Points, in no order, along strands that fork, close into loops and pass close to each other.
Points whose rows are less than 163 apart are linked; no others are. Some points are linked to none.
Q397: [-12  -4   3  -1 -36  31 -32  10 -23 -26  17 -39  37  18  23 -18   2  50
  -1   2  28  -4  14 -29  13   0  -5 -12  29  -5 -25  30  34  10  23  63
  -3  20   3  63  17  17   1  41   6  10   8 -15   6 -16   5 -16 -50  19
  11  -2  28 -17   0]
Q458: [ 26  41   9  16  13 -19  31   2   5  13 -40   2   1 -18 -24  -1   5 -35
  13   5 -24  15 -15  22  32 -12  22  18  -5  -5  56 -10   1   6   3   0
  -2  -4   7 -17  20 -36  17  -6  33  10   5  57 -28   1   8  18  47   7
 -71  -6 -61   6 -16]
Q546: [ 19  19 -25   7  25  29   0  27 -21 -31   0  -3  10   2  15 -57  -9   6
  15  13   3  -5  14 -36 -48  22 -14  -1  27  15 -17  10  12   7 -24  40
 -23  54 -10  36  21  25 -33   8   3  -1  19 -37  25 -41 -34 -12 -46  -8
 -18  14  19  -3  35]
Q554: [ -5  -3  -3  22  35 -13 -17 -23   0 -10  22 -14  38  -6 -22 -22  33  -6
 -15  -7  28   7 -21   6  56 -34   0   8 -29 -23   7 -18  21  -1   9  -6
   9 -45 -18  -8 -18 -28 -18 -21 -34   7  -9  -2 -10  31  19 -26  30  31
  -6  -2 -22  -7  -3]
Q143: [-17 -40  26  20 -47   1  16   7 -16  17 -10 -13 -56 -44  -6  29   4  -6
  -5 -37 -12 -15  15  29   9   8  -6  19   9  39  14  20  -4 -37  11   7
 -19  -9  18 -17  15  -4  22  -4  11   9 -10  31  13 -12 -28  38  26   1
  13   1  -9 -19   0]
Q743: [  4  11  -2 -60  19  -1 -15 -25 -16  18  36 -18  24   6 -20   9  19  -5
  -5   0  37 -26 -41  24  49 -17  -1   5 -10   2 -11  -5  -9   4 -36  31
  30  -7  17  12 -19  20   6  17 -30  31  11  20 -15  54 -21   4   3  -3
  18   3  -1 -38 -49]
Q545: [  9  36   1 -32  37  14  -9  -6  -2 -33  56  -5  22   1 -11 -24 -17 -22
 -10  46  31  14 -26   3  15  11 -10   0 -22 -18 -28   4  -8  24   7  28
   6  53 -20  23 -18  21 -11  62  19  -5  12   1   9   8 -32 -10  -4 -34
   5  10  22   0 -24]
Q998: [ 21 -18  36 -22   7   9 -10 -27  -8  -4  16 -27  29  12  -3  26  13  20
 -16  26  73 -24 -45  -1  18 -48  31 -12 -18 -13 -25 -23   3  22 -13   9
  24 -23  22  33  -3  17   0   7 -64 -17 -15  -7 -15  20  39 -43 -17 -18
  56  -9  12 -34   8]
Q512: [ 43  -7 -38 -42   5   3  38  24 -10  37 -10   7 -22  37  -2  -5  14 -13
  66 -16  15 -47  22   6 -39   4  33  10  42  13  34 -40 -32  27   8  15
  62  24  21 -17  -4   0   5 -16   2 -56  11   2 -19  17   4  30   5  14
  34  47  16  56  15]
Q548: [ -1  32  52  -7 -19 -21  -1 -33   6 -42   5  22 -20 -26 -44   5  -3  -1
 -61  31 -30  28 -27   9  11  20 -26  -2 -13  -8 -60  30 -20   5   1 -33
  -9  22 -30  -3   9  23  -2  21  17  22  34  42  -3  -7 -37 -27 -12 -26
 -21 -51 -23  -1 -23]
Q769: [-12  17   2 -14  32  10  14  15  24 -20 -25  18  50  13  23   1  -6 -60
  28  15  -7  35  15  22  16  -9  22 -18   4 -35  80 -16  -9  41 -25  -8
   8  52   1 -22 -10 -40   0  23   7 -30  11  -5  -3   9   6  15  36 -29
 -43   9   2  -4 -21]
Q189: [-33   0  -2 -33  11 -11 -35 -42  11 -12  39 -12 -22  16  -4  17   6 -14
  31  14   9 -20  27   1  25  24 -46  16  -1  -5   7  -8  -2  -9 -42  54
  17 -10  26  16  22 -17  -3  21  -5  73  19 -27 -37  66 -42 -10   0  17
 -20  18   5  -1 -20]
Q63: [ -8 -20  -4  16 -41   3  24  20  -8  28 -12 -34 -29 -28   6   6  22   6
  -3 -17   1 -22   3  13  -6   1   3   5   7  42 -24  24  -3 -49   7  20
 -44   8  37  -2   0   9  17 -18  10  11  -9   5  34 -42 -32  43  15 -21
  17   8   3 -52 -13]
Q447: [ 30  -7  -4  19  26 -28   4  -7   1  -4  -3  16  18 -33 -17 -52   5  -4
 -58  35  -6   4 -21 -38  15 -25 -18   5 -12  15 -47  -9   5   6   3 -17
   1  20 -11   8   3   1 -22  -8 -19 -12  28  10  21 -21   4 -44 -18  -6
   7 -20  -6 -13 -11]
Q442: [-38  -3  -2  28  29  12 -58   0   4 -44  22  10   9  26  28  -1  -7  -3
  28  -8 -11  43  44 -32   0   6 -42 -21   2 -36  17  24  27   7   6  15
  -9  12  -5   9   2   8 -28  21  19   3  13 -46   4  -6  -8 -20  -9  15
 -15  13  19  34   3]
Q975: [ 25  44 -20 -11  18  47  15  11 -24 -17  13   2  23  53   8 -29 -23  17
 -10  20  40  38  -5   5 -11  26   4  -9 -33 -39 -43 -10   5   9 -10  47
  -4  16 -47  64   9  26   3  74   2 -30   2  -9  18  36  13  15 -71 -24
   9  18  18  34   0]
Q474: [ -3  13 -42 -40   2 -14  14  -3   2  63   9 -25 -18   4   1  17   7  19
  26  -8   9 -82  21 -20  -1   9  12   0  37  42  -1  -4 -17  -6 -13  20
  21 -25  47   8   4  -3  13 -43 -19   8   2  -6  -7  34 -27   8 -17  15
   7  15 -10   1 -19]
Q972: [-25  -6 -22   6  -9 -16 -17 -28   8 -26  16  16  12 -58   9   2   2  -6
 -12 -13 -22  18   8 -18   9  14 -36 -45 -17 -28  -2   9  -6 -19  27 -47
  -8  -3 -17  -6 -53   6 -32  -3  45  31   8   1   2 -25  -8 -32 -11   4
 -10  -3  12  14  11]
Q203: [-53  47  17  -1  10   6  16  43  24  -2  -5  30  14  29   9  24 -46  -1
 -16  15 -35  36   1   4   3  -3  11 -21  14  22  12 -14 -13  15  -2   5
 -10  14  -3 -20   6   9  34  -8  22  -4  -6 -22  34  27 -26  14 -10 -22
   8 -45 -14 -21 -57]
Q724: [-24  29  24  22 -19 -28  11  -3  16 -37   0  -7  -5 -55   2  30 -15 -50
  16 -23 -43  29 -10  13  35 -16 -26 -19   2   1  38   7  10  14  11  -3
  -9  10 -12 -38 -33 -25  18  14  53  31   4  42  -6   4   3  40  50   4
  -7  -2  -7 -10 -14]
Q901: [ -2 -44   7  23 -33  16 -37  -9  -6  -5  18 -30   0   3  39  18   5  35
   6 -19   9  -7   0  -8 -28  20 -56   1   2   5   7  44  30 -15  36   1
 -27   4  26  26   5  20 -15  -1 -16  -8   3 -17   6 -62  -1 -30  -1  13
  41  21  40 -26  35]
Q953: [-10  26 -25  19  26  14   8  48   3 -22 -20  36  -8  39   9 -25  25   6
  22 -18  12  25   3  -7 -41  29   8  37 -10 -26  20 -21   4  -8 -13   8
 -22   2  11  -7   5 -17 -13  -7  -8 -21  -6 -50  -4  -7  15   0 -24   6
 -52  62   8  25  52]
Q915: [-14 -54  37  35 -14  -3 -14 -50 -29  -8   6  14 -34 -21 -17  30  14 -25
 -30 -22  -7   7  10  16  45   3 -46  32  -9   3 -14  23  -2 -15   7 -30
   6 -17 -18 -13  40  34   6  10 -20  33  14  37 -28  11  11 -35  37  -1
  -6  -4  -1  22  11]
Q94: [ 37  -7  24  -7 -25  25  -7 -35  -2  17   7 -43  36 -56  -8   3   8 -32
 -25 -11  -6  -8 -14   8  41 -35  40 -49 -18   3   7 -20 -19  25  18 -64
   9 -17 -13 -28 -27   5 -21  13  18   3  -6  36  -9 -25  16 -18  14  -5
  52 -22  19 -21 -12]
Q782: [ -4  20  -9  -7  -5  -3  27  43 -24  30 -51  14 -20   5  -8  11  23 -18
 -17  34  20   4 -36  16  -7   6  51  29  18   8  -9 -20 -19 -14   5  20
 -10  12  36  22  25   5  32 -14   7  -3  -9  15  20  24   2  25 -17 -25
 -36 -34 -56 -23 -24]
Q253: [ -3 -25   2  34  18 -13  16 -20 -23  14   1  36 -32 -20 -36 -34  15 -21
 -27  -7 -30  26  -9  33  51  -3 -34  -5   6  49  -2   6   5  -9   2   3
   0  -5 -12 -56 -12  -6  -6 -11  -6  18  13  16  22  16 -31   8  31   3
 -16  10 -11  -4 -52]
Q894: [ 11 -60  15  49 -18  24 -21 -49 -31  -6 -14 -34   9 -52 -24   3  32 -47
 -36 -43   2 -12  11  -2  53  -6 -23   9  -6  22  17 -12  13 -30  17 -39
   5  -6  -8 -20  43   7 -20 -15 -22  31  26  27 -28 -31  21 -43  31  15
   7 -14  -4  17  24]
Q295: [-10  21 -25 -10  24  28   2  32  -4 -18  -3  33 -37  78  -4 -15   0   4
  30 -13  -8  36   3  -6 -55  45   4  14   0  -1   8  -2   3   2 -44  32
 -27 -12 -33   1  -9  15  -6  13  -4  12  -1 -70  19   3  -6  14 -44   1
   0  76  28  25  23]
Q251: [ 16   0   0 -16   5  24 -14  10   4 -27   2  -6  54 -16  12 -27  25  -8
  11   7  14  -9  25  -1  -7 -23   8  18 -13 -48  -1  -4   9   4  13  10
  22  30  16  28  19 -21 -14  38  10  -4  16  29 -25   5  40   6 -13  -6
 -26   9   2  20  50]
Q179: [ 25 -16 -60   8  -1   5  32  19   1  47   0 -28   2 -37   9 -27  14   7
   7 -14   9 -35 -25  10  -2  -3   8  -6  17  39  -5   5   0 -17 -27   1
 -25   8  31 -11 -26   2  -9 -46 -15  12  -8 -27  29 -24 -12  31   3 -20
  -5  22  26 -41 -19]
Q928: [ -6  26  12 -33  15  -6   7 -10 -13  13  10 -20  -2 -24 -31  22  25 -30
  18   0  14  10 -46  36  51 -30 -12  19 -11   0  30 -14   4   9 -27  40
  14   2  23  -5 -15  -3  26  21 -15  38  13  60 -24  51   4  16  33   8
 -23   7 -29 -48 -35]
Q438: [-31  19   8   5  42  -9   0 -12  27  -4  -3   4  64  21 -12  -4  -3 -10
  -4  11   6  -1 -10  -4  57 -33  13 -21 -23  -7  50 -29  11  35   0 -11
  32 -30  -2 -22 -14 -20  -4 -37 -57  -7   7  -8  -6  30   4 -11  49  31
 -13 -24 -31 -16 -23]
Q650: [ 17 -24  12  33   7  10 -22 -11 -17 -37   5 -23  27 -35   5  -9  15 -18
 -19 -10  12  17   7  -5   9 -23 -11  15  -8 -17   1   5  26 -12  20   5
 -23  32  10  31  21  -9 -27  37  21  29  10  -1 -10 -27  26 -25  10   5
 -33   7  -6  -9  40]
Q805: [ 22 -11 -16  -8  17  15 -11 -15 -33  44  10  21  10  23  12 -38  -8  -7
 -31   1  -3   8  31   6 -19   7  16   6 -26 -18 -42 -16   0 -35 -20  -7
   6 -26 -15  28  39  -7   4  29  29   1  -7  29  26  36  37  11 -81   3
 -30 -19 -16  45   1]
Q746: [ 33  35 -23  -1  15  37  19  26 -37 -45  -4  11  27  29   5 -68  -3   0
  15  22  24   9  10  -9 -30  15   3  23   6 -12 -30  -6  16   4 -10  51
 -10  50 -36  54   8  17 -28  62  -6 -28  25 -18   1 -18   1   7 -55  -8
 -26  14  32  21  32]
Q573: [-23  -2  -6  19  13   0   1  38  14   5 -31  28 -24  51  -3   7  -6 -11
  27 -10   0  29  18   5 -30   6  15  16   5 -24  48 -16   3  13 -17 -15
  -3  16  14 -28  26 -19  18 -20  -8 -16 -26 -52  20  -4  18  22  21  -6
 -34  38   8   7  29]
Q306: [ 28  -3 -14  -7  -4 -15  41  17  13  21   0  17   1  33 -14 -17  16  43
 -13   3  17  -9 -45 -17 -12 -13  12 -12 -11  15 -26 -12   6  -5   0   2
  -6 -54   1   1 -23   8  16 -63 -55 -23  -9 -27  12  -5  27 -23  -4  16
  24   7  -5 -10  11]
Q7: [  4   3  33   3 -24  17 -34  -5   4   3   1 -32  58 -38  -4   0  -5   0
 -33 -25 -11  19  -5 -19  45 -54   7 -18  -4  20 -21  -6   6   5  36 -30
  -3  -4  -6 -10  -5  -3  -2   3  14  -9  22  33   3  -4  30 -16 -13   2
  40 -50 -17 -18 -10]
Q529: [  8 -54 -10  38  -8  30 -23 -17 -41   7  -8 -27  26 -57   2  -5  37 -38
 -17 -32   7 -15  14  -7  25 -18  -8  31 -19  -6  18 -18  29 -32   6 -22
 -21   3   4  13  42 -20 -10 -12  -1  28  11   2 -19 -21  36 -30  14  12
 -43 -14 -14  -3  44]
Q410: [ -9  20 -14 -17 -25 -11 -14  -9  28 -25  26  18  28  21  17  -7 -18  56
   6 -16  21  22 -14 -26 -24 -17 -14 -53  -8 -46 -26  33  20   4  35 -15
 -16 -40 -30  19 -74   4 -15  11   1 -23 -23  -8  -3  -4  41 -27 -50  10
  32  18  17  -1  42]
Q4: [ 18  -3 -39  15 -10  -4  24  -8 -15  49  -9 -14  -7 -42 -20 -21  30  -9
  -7   0  25 -40 -42  12  17  -7  22 -14 -12  18   5 -15 -26 -19 -30 -17
   1  -8  31  -4 -41  -4  -5 -25  -1  41 -19  19   8 -30  -3  11  10 -23
 -41  16  10 -39 -41]
Q493: [-16 -24  20  47  16 -23  15  11 -31  29  -2  25 -30  24 -35  14   8 -32
 -11 -11  -9  20 -19  37  48  -5   5  23  14  46  39 -29   1   0  -6  19
  19 -21  12 -40  12 -11  37 -11 -20  15 -15  11  14  38 -16  24  72  22
 -12  -1 -22   9 -45]
Q867: [-36   8 -13  25  -4   0   6  39 -15  10 -48  10 -57  20  -1  10  21 -11
  16  26   9   6   1  -8 -29  32  47  45  29  20  15 -11  -3 -17 -30  21
 -21  24  41  19  51  -8  42 -19  -8   8  -5 -22   6   6 -33  36  16  -5
 -27 -12 -47 -20 -14]
Q32: [-13 -29 -50 -16  31  10  -3   3 -15  41  12  -6  18  12  21  12   0 -27
   8 -14 -10 -17  46   9   1   0  16 -36  25   3  65 -21 -29  19 -44 -14
  26  21  25 -19  19   4  -9   1  -1  17 -27 -74   4  23  -9 -17  -7  -6
  -6  17  18  -4  -6]
Q633: [-65   5  -8 -72 -18  -3 -10 -32  18  -5  15 -12  10  43   1  51   5   1
  48  16  24 -34  45   4  -6  12   3  -1 -11 -18  25 -23 -14  14 -34  44
  26  11  29  36   7 -17  53  43 -36   5  -4 -59 -18  75   9 -14 -24 -24
   3  -5  -2  -7   0]
Q672: [  7   3  -6 -54   0 -10  12 -14   9  32  17 -19 -22  -8  14  31 -13  13
   6  19   4 -61  19 -15 -19   3   8  -1  29  29 -37  20 -28  -5  -6  37
  25  -4  32  14  -1  35  13 -12  18  16   2  20  -4  30 -48   1 -24 -14
  57  -7   6  -9 -28]
Q239: [ -3  29  -4 -12 -29  -9   8  -9  44  -2 -13 -11 -44 -17   7  46 -25  30
  41   8 -31 -25   3   9 -48  19  28  -9   4 -13  16  20 -23   5   6 -38
  -2 -22   2 -23 -17  -8   8 -25  52  -1 -32  17  -9 -29 -19  49  11  -6
  14  13  14  -3   9]
Q814: [-34  -7  32  41 -45 -18  31  -7 -11  -2 -10   0 -48 -48  -7  44  -7 -49
  29 -28 -29  -1   1  42  20   8 -21 -11  15  29  48   5 -15 -22 -16  -8
  -5   0  15 -26  -8 -13  30   1  52  45 -28  37   4   1 -17  45  45   4
  -5  19  -7  -5 -30]
Q132: [ 13 -10  -8   3  48   1  -6  -1  -6   4 -15   8  -1 -15  23 -47  -9  -1
 -22  28 -25 -10  13 -30 -22   5 -19   0  13  14  -8  -4  -7   2 -10  -2
   1  33  17   4  23   0 -23 -12   2 -11  14 -27  13 -24 -29 -26 -14  -7
 -32 -16   5  -3  26]
Q57: [ -1   1  26  35 -32 -19  25   9  25 -22 -13  14 -37 -12  -3  57 -29   7
  50  -3 -22   8  -7  28 -44  12  20   3  22  -1  41  13  -7  -2   2 -37
 -28   6 -11 -39   3 -29   7 -15  35 -30 -35  17 -13 -36  -5  44  49 -12
  15  10   8 -12   8]
Q799: [-31   3 -29 -43 -15  -6 -34 -31 -10  21  22 -21   0  17  10  -1  10  28
  19  -3  21 -51  34 -15  11   8 -22  10  24   9 -14 -11 -11 -29 -30  40
   7 -37  40  26   7  -6  14 -16   3  47   6 -14 -31  70 -24   7 -19  31
 -23   3 -17   5  -3]
Q98: [ 14 -20  32 -22 -14   2 -40 -14 -12  11  -3   5 -19  -3  26   7 -39   5
 -28  31 -25   3  51 -37 -55  26   0   3  -5  -1 -31   0 -24  -2   4 -31
   3  -6  -5  26  67   4   9  15  43  -3   8  -5  -4   0 -21 -25 -49  -2
  -2 -58 -21  35   4]
Q780: [ 16 -16  52 -15 -39  -1 -17  -4  23   1 -14  -5 -14 -18  22  20 -27   3
 -38  12 -58  -9  37 -32 -47   4  -3 -13  11  -4 -38   8 -25  -2  19 -37
  -4  15  -9   4  43   8  20   0  26 -18  11  35  -7 -25  -6 -23 -14 -11
  26 -71 -12   2  -2]
Q887: [-26  12 -22  20 -39 -13  14 -17  38   3   8   6 -37 -43  17  29  -2  40
  11 -17 -44 -22 -11  11 -10  40  -9 -37   9  -3  -7  34 -31 -25  21 -47
 -30 -35  -5 -46 -37   0 -14 -50  31  17 -39   2   9 -47 -31  29  10 -13
  -9   4  25   0   1]
Q562: [-44  26  16  26 -14   4  -3  42  25 -35 -39  38 -40  60   9  39 -16  20
  53  -8  -8  30  10   5 -31  24  32  42  20   0  61  -5  10   4   2  29
 -10   9   9 -28   7 -23  27 -10 -18 -25 -15 -25  -1   2  -4  59  18  13
  -7  25  -8  18  30]
Q273: [-29 -28 -13   4   8 -15  -7  23   3  17 -20  -2  -6  45  15  37 -10 -22
  30 -29   1   5  43  -5 -24  21   7   5  29 -19  65 -18  -9  22 -39 -21
  13  20  44 -18  42 -16  18 -11 -12   6 -26 -69   7  15  -2   0  25  -8
  -9  36  30 -12  15]
Q207: [  5   8  11 -56  -4   3 -13 -15 -32  26  26 -37  17  -6 -13  13  -7   1
  -1  26  24 -37  -1   4  21  -3  -4  14  -2   9 -43   6 -23  -1 -16  39
  27  22  16  32   8  30  30  37   9  31   4  30  -7  50 -26  12 -21  -6
  16 -19  -6 -26 -42]
Q23: [ -1  49   7 -51  18  25   0  14  12 -20  25  17  -8  50   8 -11 -30   9
  -4  32  14  12  -1   2  -9  21  14   5 -19 -14 -33 -14 -11  19   0  36
  22   8 -33  23 -11  26  -5  48  11 -12   7  -8   7  29 -25  30 -32  -9
  11  11  17  39 -30]
Q742: [ -8  16  14 -14  -4  19   4  27  10 -20  14  17 -54  88  -6  31 -33  27
  23   9  14  14   0   2 -43  27   7   6  12 -15   2  24   9  11  -9  18
 -19  -8 -22  -1   3  42  -3  35  -8 -16 -25 -52   4  -2   0  10 -22   9
  43  52  48  11  20]
Q537: [ 24  -4 -15  56  53 -37  17 -15   9   2 -12  36 -21 -14 -41 -51   1 -30
 -22   4 -24  40 -16  23  41 -18 -16   4  -3  26   6  -8  14  17  10 -15
   5  -7 -52 -43 -25 -29 -36 -14 -10 -18  27  20  26 -15  17  -6  62  24
  -9  11  -5  33 -34]
Q586: [ 23  -5  25 -15 -18   7 -38  -7 -14   9  16  10  -7  13  24  -3  -6  21
 -21  -9 -18  23  34 -12 -40  20   3  -6 -25 -40 -41   1 -14 -17   4 -28
  12 -37 -20  25  14   5  -3  37  49  -5  -8  18   9  10  26   7 -59  -5
 -14 -24 -10  53  10]
Q325: [ 26  -3  -7   5  37 -14  -2 -32  -8 -23   2   2  41 -26  -8 -28  19 -18
 -57  24  13  10 -34  -7  26 -32  11 -19 -32 -22 -19  -7   1   5   8 -39
  13  -2 -25  -5 -24 -16 -22 -11 -29 -18  18  -3  -9   4   3 -64   7   6
   2 -31 -11  -9   7]
Q419: [ 24 -35 -44 -25  40  32   6   3 -44  46  -4  -3  54  26  23 -28   1  -2
   3 -10  23 -19  39 -13 -17  -9  21 -28  25   4  -2 -24  -7   5 -34  -9
  29  16  10  20  26   1  -6   2 -10  -5 -17 -77   2  41  -4 -23 -46   8
 -26  10  -8  19   2]
Q965: [ -6   1 -41   8  -9 -33 -11 -23  22 -11  20  33 -30 -47   6   0 -10  12
 -13 -13 -37   8   6  12 -21  21 -27 -59  -6 -26 -15  19 -13 -20   7 -66
  -7 -14 -42 -30 -47   1 -43 -35  19  -5 -18 -12  -6 -56  -9 -22 -10 -19
   5   9  27  31  16]
Q131: [ 31   7  17  31   4 -15  40  18  18  -4 -28 -10   3 -23 -28   7  23 -23
  13   3  12  11 -25  17   1 -20  30  31 -19 -16  25 -15  12  11  26  -1
  -9   8   3  -9   1 -36   2 -11  11 -12  -9  60 -20 -28  41  27  57   0
 -37  27 -17   2  18]
Q627: [ 26 -23 -52 -28  35  25  11   2 -64  89   3   2  40  28   3 -41  -6 -29
 -32  12  40 -28  21   9   5   1  19 -31  -5   8  -7 -29  -8 -23 -54 -11
  21 -24 -10  26   6  14   2  -6 -12  -9 -11 -49  -1  55   8  -1 -74  21
 -12 -15 -25  10 -19]
Q155: [ 28 -14  14  45 -15 -32  34   8  43  -3 -22 -18 -25 -17 -18  48  -6  20
   6  -2   9   4 -29  15 -27  -1  14  20  -2 -12  22   5  13  14  30 -37
 -29   4 -25 -39   6 -33   7 -51  -5 -35 -31  34 -26 -53  44  16  63  -9
   0  12   7 -12  36]
Q590: [ 17   2 -17 -14   0 -16  18  30  -4  48 -23  23  -5  28  -5 -19  12  17
 -19  14  21 -11 -38  -7  -5 -14  51  10  -3  21 -13 -13  -5   5   1  27
  -1 -20  25   0   6  18  11 -42 -29 -11 -17 -10  12  16  12   4 -11  -8
 -16 -27 -40 -10   0]
Q729: [-68  31  33  24 -14   5   2  42   3 -34 -50  20 -44  54   4  28  -8   4
  40  18 -22  23  15   0 -41  26  40  53  26  19  46   0   3  -4 -16  50
 -16   9  19  -4  33 -19  35  -3  -3  14  -1 -12  -7   4 -23  43  13   0
  -2  -3 -38 -32  -9]
Q93: [ 29  25 -17  30  37 -21  21  -5  40  24 -18  16   7  -1 -10 -33 -22   4
   1  17 -38  18 -13   1  13  -8  11 -29 -19  11  -1 -15  15   8  24 -26
   1 -19 -34 -56 -24 -15 -28 -50 -18 -42   2   0  18 -24  31  -7  40  -5
   2 -10 -14  25 -23]
Q777: [-20   8  -5   6 -22 -17   0  20  30 -34  39   6   0   9   0  13 -17  43
  24 -25   8  16 -14   3 -17  -7 -12 -14 -10 -24 -20  24  15  -6   7 -13
 -32 -24 -25  -6 -59  12 -16   5  -8 -12 -41 -25   7 -25  40   0 -11   2
  23  25  39  -7  14]
Q680: [ 22 -15   9 -17   7   4  18  11  15   2  -2  -7  36  43  -2  -8   9  34
   1  -6  50 -19 -46 -30  -9 -45  21  -5 -19   4 -10  -8   5  26  12   4
   5 -27  20   6 -35  24  -2 -18 -65 -27  -6 -14   3  -5  48 -31  -7   5
  59  32  18 -17  26]
Q908: [  5  23  35 -20  20 -10 -24 -18  17 -50  35  14   6 -22 -36  -8 -17 -24
 -35  43   5  32 -38  -9  34  -2 -28  -5 -21 -16 -35  12   0  28  -4  -2
  -6  33 -27  -6 -14  22  -3  49  18  15  36  31 -11  16 -36 -14  16 -16
  -8 -30  -9  -4 -53]
Q898: [-18 -29  14  36 -28  -8 -27 -25  29 -31   1 -23 -15 -38   5  33   0  26
  -1 -35  -8  -8   8   4   0   5 -59  23  -5   9 -14  52  21  -5  52 -26
 -24   6 -14 -10 -31   8 -23 -23 -25 -19   6   8  16 -56   0 -22  22  15
  57 -11  29 -11  36]
Q213: [ 39 -24  13 -18 -14   8   7  22   8 -17 -10 -12   6   1  24 -18  10 -13
  39   0  -8 -25  37  -7 -37 -11   4  42  18 -14  27 -34 -12  24   7  12
  40  43  31  17  18 -17 -12  29 -14 -45  18  24 -31 -15  28  21  30  -3
  -4  16  20  27  65]
Q518: [-14 -30  49  19 -35 -11 -11 -38   4 -32 -10  12 -34 -23 -22  39  -5 -14
 -34  -6 -43  17   8  22   9  14 -37   8  -2  -6 -29  29 -19  -6  10 -64
   8  -4 -34  -5  12  26   5  18  28  31  16  45 -21  -2 -11 -22  16 -22
 -16 -29 -22  31  -4]
Q871: [ 21 -24 -26  -5  15  12  14 -13 -54  76   9  10  18   9  -4 -32  10 -23
 -44  22   4 -19  -7   9  12   0  31 -22 -30   0 -32 -20 -17 -25 -21 -37
  30 -38 -17  -3  10  -2  -4   2   5  -2 -15   0   7  42   2 -11 -54  -1
 -21 -39 -33  10 -28]
Q376: [  9 -40  17  12 -31  22 -49  -7 -19  -2   8 -55  21 -14  51   9 -21  40
  20 -13   0 -25  14 -17   5 -16 -32   5  31  22  -2  33  30  -3  25  32
 -20  13  22  50  36  14  -7  19  -7  18  18  -6   5 -61  -9 -25 -11  25
  47  -7  34 -39  20]
Q709: [  9  55  20 -26  13 -10  15   8  -8   0 -11   8  -3 -14 -37 -11  26 -18
   3  10  -2  14 -27  30  30   0   2  24  -2  13  21 -13  -9   6   3  31
  16  -3  18   2  -8 -20  41  22  26  19  10  69 -18  24 -17  39  27   7
 -38 -11 -45 -17 -50]
Q259: [ 40  -2 -16 -34   5  -4  24  27 -14  -1 -16   1 -27  17   7 -15  33  10
  49   5  19 -36   2   2 -35  17  26  40  22  -7  16 -29 -23  17  -2  24
  45  25  23  15   8  -9  -8   8  -7 -47  17  25 -20  -2   0  32   5   7
   6  55  20  35  42]
Q660: [  -6  -13  -11   -4   -8  -25   13   -7   19   11    3   14  -14  -12
    2  -12    9   49  -36  -12  -10   -7  -29  -28  -10    9  -26  -11
  -16   14  -39   23   15  -28   18  -26  -29  -37  -13   -6  -20   -6
   12 -100  -56   -9   -2  -25    5  -10   -2  -29    1    8   14  -17
  -13    6   17]
Q751: [ -1 -11  22  13 -13  12  -6  15   4 -15  34   7 -23  41  14  29 -14  25
  21 -31  29  24   5  25 -32   1  -2   4   3 -23  -9  22  16   4   9   2
  -8 -19 -23   0 -23  13  -9  42  18  -1 -32 -35  11 -16  35   8 -14   0
  35  42  62  11  23]
Q39: [-12  21 -17 -21 -36  23 -17  10   0 -37  15 -10  27  38  23 -14 -22  67
   1  -5  28  19   0 -36 -25  23 -15 -47   1 -24 -28  39  42   7  15  48
 -19 -24 -23  50 -40  17 -16  31   9 -10   3 -13   6 -22   5 -21 -71  30
  34  23  35  11  26]
Q417: [-48  -8 -17  39 -17  -5 -29  -3  12 -30  15 -11  10 -55  -9  12   6 -29
   8 -39 -37  25  21  -9  43  -6 -38 -15  -2   2  18  29  33 -10  24 -13
 -27   1 -15 -24 -30   3 -17  10  50  27   1   4   9 -18  -1  11  46  10
   7 -14   0  -4  -2]
Q311: [  4   5   0   8 -11 -27  11 -20  43 -13  -4   2 -32 -37   1   6  -7  59
 -21 -27 -28 -13   3  13  10   4 -40  10 -14  26 -54  51   9 -33  40 -19
 -31 -18 -21 -35 -24  -8 -11 -56 -33 -30  14  14  17 -31 -25  -9  15  12
  28 -34   3   7   9]
Q308: [  8  33 -11 -10  46 -10  24  16  35  25 -16  19  45  23   8 -48 -14 -11
  10  15 -16   5 -18   4  40 -19  21 -19 -14  19  35 -19  -2  32  18   1
  30 -21 -10 -34 -31  -9 -12 -29 -34 -38  19  15   5   5   8   6  37   9
   3 -25 -15  10 -36]
Q176: [  5  -5  55 -13 -19   5 -11  17  15  -6 -23 -17  46 -31  16   6 -26  -4
 -28  21 -29  -8  -1 -41  -5 -33   7  -8  13   7 -24  -8   6  13  16  -8
  12  25   6  14  43   6  12   3   6 -11  21  42   3  -3  17 -26  -2 -24
  40 -81 -21 -30  -4]

A tip is a point with one link. Name the tips that can be reached along the links from each point below, in the order of the rows.
Q650 | Q512, Q493
Q63 | Q189, Q4
Q805 | Q998, Q94

A piece is two or more points that can be reached from each other along the links. Count, over all rows, the pieces, the separate loops (a circle has one, a figure eight two, a Y none), the forks (points with three links) and the tips (points with one).
pieces | 3
loops | 1
forks | 2
tips | 6

Name the points in between on the shortest way along the links from the first point to the second, in order.
Q928; Q179 | Q709 Q458 Q131 Q155 Q57 Q239 Q887 Q965 Q972 Q417 Q724 Q814 Q143 Q63
Q98; Q573 | Q586 Q805 Q871 Q627 Q419 Q32 Q273
Q650; Q438 | Q529 Q894 Q915 Q518 Q548 Q908 Q545 Q23 Q975 Q746 Q546 Q132 Q447 Q325 Q554
Q7; Q898 | Q176 Q780 Q98 Q586 Q805 Q871 Q627 Q419 Q32 Q273 Q573 Q562 Q729 Q867 Q782 Q590 Q306 Q660 Q311
Q410; Q680 | Q39 Q397 Q376 Q901 Q898 Q311 Q660 Q306
Q189; Q57 | Q799 Q474 Q672 Q207 Q743 Q928 Q709 Q458 Q131 Q155
